Points on a hilly landscape, in no order, each with its height.
From any point a ball rolls to the lowest of the 2 points nearest to it. It stops when none of these is lower. Distance is the straight distance between rows; heights are no part of it.
q_102 h=389: [ 65 124  94  71 178  86 158 128 111 169 166 142 114 118 156 130  94  89
 195 175 113 101 153 145  92]
q_591 h=65: [102 118 131 184 131 107 111  85 116 144  89  93 100 161 133 128 127 154
 147 155  87 104 120 128  69]
q_870 h=391: [113  98 138 143 137 170 145 138 137 158 140 177 149 104 121 126 105 168
 190  70 122 144  60 162 101]
q_761 h=495: [181 152 142 123 163 122 160 138 109  97 110 116  92 118  96 147 104 143
  96  88 165 165 135  98 190]
q_772 h=513: [162 155 110 139 100 155 102 135 130 108 132  83 120 133 162 129 143 151
  75 186 189 151 154 174 174]
q_463 h=434: [118 180 112  91 153  97 151 139 121 131 141 131 147 130 138  69 122 101
 132 141 120 116 161 128 129]
q_12 h=214: [ 68 117 100 100  91 164 139 203 147  98 140 188 168  81 138 134 140 125
 148 114 151 102 106  51 134]
q_236 h=516: [179 182 144 110 177 126 151 169 102 110 140 156 155 115  93  58 139 151
  86 135 112 214 173  98 148]
q_955 h=685: [ 78 121 113 178  94  83  69 116 125 133 105  53 177 178 105 135 131 109
  88 123 105 102 140 185 125]
q_904 h=319: [158  71 102 124 173 135 145  98 140 172 136 111 100 151  91 182 155 126
 221 123 131 141  78 136  77]
q_807 h=424: [ 63 145 123 101 118 136 161 140 113 160 155 194 154  81 151 111  99 144
 159 132 108 119 110 127 115]
q_64 h=318: [115 136 154 112 103 109 125 135 148 115 110 107  93 110 128 117 163  96
 132 109  75 116 142  90 118]
q_375 h=400: [184 162 156 154 153 133 141 126 150  43 117  96 115  95 138 134 114 145
 109 167 145 184 138 104 126]
q_59 h=537: [165 172 118 129 126 157 123 156  90 110 136  88 123 140 121  96 123 157
  69 213 162 191 168 144 159]
q_430 h=334: [118 147  49  77 152  99 165 125 114 115 133 136 168 125 132  67 108 144
 130  87 173 168 111 112 150]
q_976 h=637: [116  98 145 144 153 133  99  78 144 148 110 105 138 192 112 122 107 105
 112 113 104 138 120 208 128]
q_640 h=224: [169 105  85  83 154 158 133 101 129 160 156 130 142 136  93 182 150 157
 200  55 163 139  81 150 121]
q_712 h=541: [ 85 150 131 172  87  69  97 136  55 181 131 126 152 157 129 138 106 164
  96 156 108  90 139 150 110]
q_82 h=288: [ 93 104 153 148 111 117 146 118 122 134 109 173 128 136 185 164 124 126
 131 172 130  79 119 117  67]
q_165 h=264: [107 111 141 168 135 141 121 109 117 141 129 172 149 139 127  96  84 158
 132 119 101 126  91 116  97]
q_216 h=253: [160 138 198 168  86 136 110 132 142 114 122 105  98 148 123 140 125 114
  58 104 125 132 144 118 181]
q_680 h=571: [ 97 131  47  50 148 171 142 105 136 119 156 146 131 102 125 141 173 117
 191 126 164 153 116 100 174]
q_508 h=349: [130  94  70  82 144 132 132 111 153 156 141 121 122 122 104 146 164 113
 210 131 126 100 114 125  84]
q_841 h=496: [185 168 122 113 176 101 147 140  87  98 118 119 155 134 104  54 129 114
  71 140 122 176 163  71 168]
q_321 h=348: [145 136 174 112 125 130  99 105 158 107 124  71  71 121 137 167 158 112
 116 116 107 127 137 119 136]
q_212 h=423: [200 169 175 189 121 134 117 122 128  55 122  80 107 111 119 138  89 145
  72 197 151 196 137 110 166]
q_808 h=193: [135  77 156 196 101 137 111 113 120 165 102 136  79 192 110 126 108 139
 112 129 105 111 118 128 133]
q_964 h=441: [104 141 133  87 138 167 174 175 129 161 143 167 141  99 177 136 117 135
 141 131 135 101 147 135 135]
q_153 h=262: [179 160  93 102 109 143 120 130 162  93 112  69 102 138 138 157 149 135
 176 120 156  85 128 122 126]
q_719 h=250: [ 92 119  59 114 128 130 173 179 118 112 150 216 200  93 131 111 113 119
 150 117 161 104 110  47 106]
q_384 h=617: [105 124 115 107 144 138 108  63 136 163 129  99 136 162 131 102 149 122
 139 122 110 130 102 183 133]
q_121 h=256: [104 111 134 158 114  89 111 112 118 145 144 184 154  99 162  98 126 105
 143 191  62  97 135 128  60]
q_822 h=456: [182 177 158 136 150 136 124 123 104  63 111  76  90 141 100 152 101 152
  65 149 153 165 149 117 202]
q_265 h=487: [163 171 117 102 174 167 160 158 134 111 129 144 119  92 120 105 132 158
 109 132 139 179 162 120 151]
q_697 h=340: [136 131 194 134 129 105 129 114 114 112 113 119 122 150 106 118 114 108
  91  89  93 133 125  82 186]
q_312 h=408: [ 88  98 121 112 136 141 134 124 139 157 155 179 150  91 142 112 119 121
 178 101 121 148 103 158 106]
q_179 h=371: [ 75 133  66  49 178 127 132 125 135 169 165 138 152  97 131 159 122 108
 219 142 130 103 129 124  95]
q_298 h=289: [100 136  44  73 145 131 165 156 122 133 124 172 176 125 106 100 122 132
 164  83 176 131 105  68 130]
q_658 h=515: [107 163 142 136  72  60 114 142  74 121 130 113 197 148 127 115 123 138
  77 124 122  83 158 140 121]
q_139 h=390: [148 135  85 106 141  95 160 113  87  95 128 109 140 146 109  88 126 136
  95  68 147 147 129  92 164]
q_288 h=126: [113 103 131 183  76 116 105 109 111 155  93 127  94 184 157 154 117 151
 112 175 113  89 132 152  92]
q_621 h=232: [107  75 173 172 122 142 147 129 129 183  83 142  78 133 129 158 141 124
 157 137  82 115 141 113  70]
q_259 h=483: [141 194 137 125 110  80 111 164  84 127 130  99 169 131 129 125 130 123
  47 156 121 101 175 156 157]
q_913 h=283: [130 134 116 143  63 121  81 131 146 140 143 101 107 141 130 109 131 118
 129  82 111 121 139 186 128]
q_49 h=529: [144 126 115  93 150 173 153 131 138 125 127 115  86 128 104 153 134 147
 126  80 168 143 112 100 184]
q_850 h=463: [111 151 133 129 101 145 138 152 124 115 158 153 133 105 193 112 104 131
 110 151 147  95 135 157 151]
q_210 h=661: [109  99 156 172 122  94  70  84 174 111  89  83 146 190 101 126 111  92
  82 137  87 110 129 179 131]
q_405 h=486: [134 139 106 131  70 136 119 142 141  89 137 121 113 142 193 133 114 118
  84 162 181  97 141 182 151]
q_663 h=164: [134 112 184 178  53 117  90 115 153 132  92 125 104 160 132 169 115 109
  81 112 117 121 141 161 144]
q_225 h=418: [148 138 137 112 139  93 131 118 105 106 136  72 149 166  92  93 119 117
  62  76 116 161 110 107 175]
q_832 h=553: [120 133  73  99 139 177 150 149 144 109 130 134 122 111 148 148 159 149
 144 110 185 147 132 101 159]
q_191 h=307: [172 161 130 116 112 146  95 115 164  77 135  67  71 107 124 176 168 120
 142 146 150 120 167 109 140]
q_482 h=341: [168  94 115 118 160 135 152 128 129 109 125 141 126 142 144 135 132 134
 112  91 170 137 120 177 146]
q_580 h=445: [165 163 168 156 112 123 103 162 117 115 113 102 150 130 131 122 155  98
  50 146 135 141 190 163 153]
q_114 h=286: [156 115  85  78 150 126 141 111 134 116 151 114 124 139 118 138 162 132
 166  78 170 126 103 168 148]
q_149 h=196: [126  90 149 176 119 107 114 108  94 213  90 158 114 125 128 115 154 129
 117 170  71 126 140 125  73]
q_289 h=300: [133 116 138 149 102 127 144 120 100 129 126 164 156 154 154 102 103 142
 117 158 116  91 128 125  91]
q_47 h=363: [146  85 123 149 142 142 125 169 152 132 135 147 142 116  91 168 149 159
 195  80 156 123  75 171  83]
q_655 h=282: [148  78  96 118 176 153 149  89 126 181 135 112 116 157  92 174 126 154
 166  98 144 156  71 116 127]
q_647 h=229: [108 133 142 175 114  86 112  92  67 179 103 177 154 130 146 114 139 131
 108 222  75 104 141 127  53]
q_367 h=205: [153 144 118 119 143 130 147 136 127 109 125  90 108 152 120 151 118 146
 160  81 143  99 115 103  98]
q_854 h=267: [128  81 191 139 151 140 143 115 156 144  99 143  93 142 120 141 121  93
 135 116  75 127 139 112 105]
q_90 h=464: [153 182  97 100 161  99 130 146 116 105 137  95 157 126 106  54 129 122
  98 172 138 160 157 123 147]
q_589 h=230: [ 93 139 149 167  50 130  59 131 166 155 117 102 125 142 135 150 133 111
  97 117  96  96 150 169 124]
q_17 h=259: [107  68 134 133 104 140 131 147 155 125 109 144 121 113 162 173 157 120
 156 139 134  98 115 104  92]
q_875 h=223: [124 114 172 178 151 126 134  83 120 177 123 122 114 111 117 117 104 159
 162 108  87 157  76 139  76]
q_759 h=284: [ 80 105 143 130  85  92 122 142 130 164 128 144 117  99 131  94 149  98
 153 140  76 102 155 120  86]
q_175 h=378: [160 156 183 117 168 157 146 121 136  47 102 136 135  88 157 145 132 146
 111 135 126 160 116  87 125]
q_532 h=133: [137 114 109 134 134 120 128  96 117 172 116  92  96 177 118 157 134 168
 168 130 119  89 115 120  96]
q_258 h=305: [144  93 211 151 172 132 147 129 167 114  84 164 105 119 120 167 102  86
 145 114  90 124 108  79 148]
q_440 h=260: [109  87 137 185 106 157 105  92 137 162 106 127 110 184  77  81  82 118
 113  82 108 139  94 146 147]
q_922 h=330: [145 114 122 167  82 135  98 138 151 143 136 142 123 118 118 147 141 152
 165  90 145 107 106 178 103]
q_229 h=395: [183 126 159 123 136 131 121 143 127 122 143 149 139 131 163 107 147 113
  73 123 125 139 144 178 133]
q_116 h=462: [125 172 109  67 173 138 164 181 116 133 162 168 149  69 148 126 137 132
 130 123 139 149 155 132 148]
q_85 h=192: [107 127 136 130  82 133 128 207 140  87 154 179 168  57 154 146 144 111
 136 149 155 107 127  85 126]
q_555 h=346: [145 107 191 144 158 127 159 119 156  53 105 156 133  99 132 140 136  96
 100 113 105 145 126  46 147]
q_187 h=514: [189 177 128 117 170 178 118 139 126 101 133  99 103 130  83 105 130 163
 109 168 151 207 157 139 173]
q_220 h=584: [ 73 110  67  53 128 129 106 103 140 119 177 146 127  91 144 128 157  94
 171 160 149 118 120 112 166]
q_728 h=226: [ 99 101 126 141  66 143 135 180 157 108 145 140 156  80 159 199 146 115
 133 144 175  89 119 101 101]
q_456 h=600: [ 74 126 107  89 112 138  99  84 155 121 160 102 129 121 155 113 154 106
 137 137 130 112 138 166 150]
q_974 h=263: [122  93 160 196 131 134 108  80 126 159 118 118  84 133  56 123  90 148
 154  95 119 148  67 120 123]
q_944 h=409: [ 61 162  93  68 155  76 136 152 129 154 179 146 128 116 136  79  92  81
 162 150 130 106 163 151 138]

Where does a ball stop that starts at each point below?
q_807 => q_663
q_321 => q_591
q_841 => q_640
q_139 => q_85
q_832 => q_149
q_210 => q_149
q_658 => q_640
q_175 => q_149

Call two points neighbours if one is among the 2 nearest of the other. Go from one point of each pair to the other, from neighbour to neighbour, staying as low as possible. Name the highest point that can't be avoided.
q_149 and q_875 => q_321
q_663 and q_149 => q_225
q_640 and q_85 => q_236
q_85 and q_591 => q_289
q_591 and q_875 => q_974
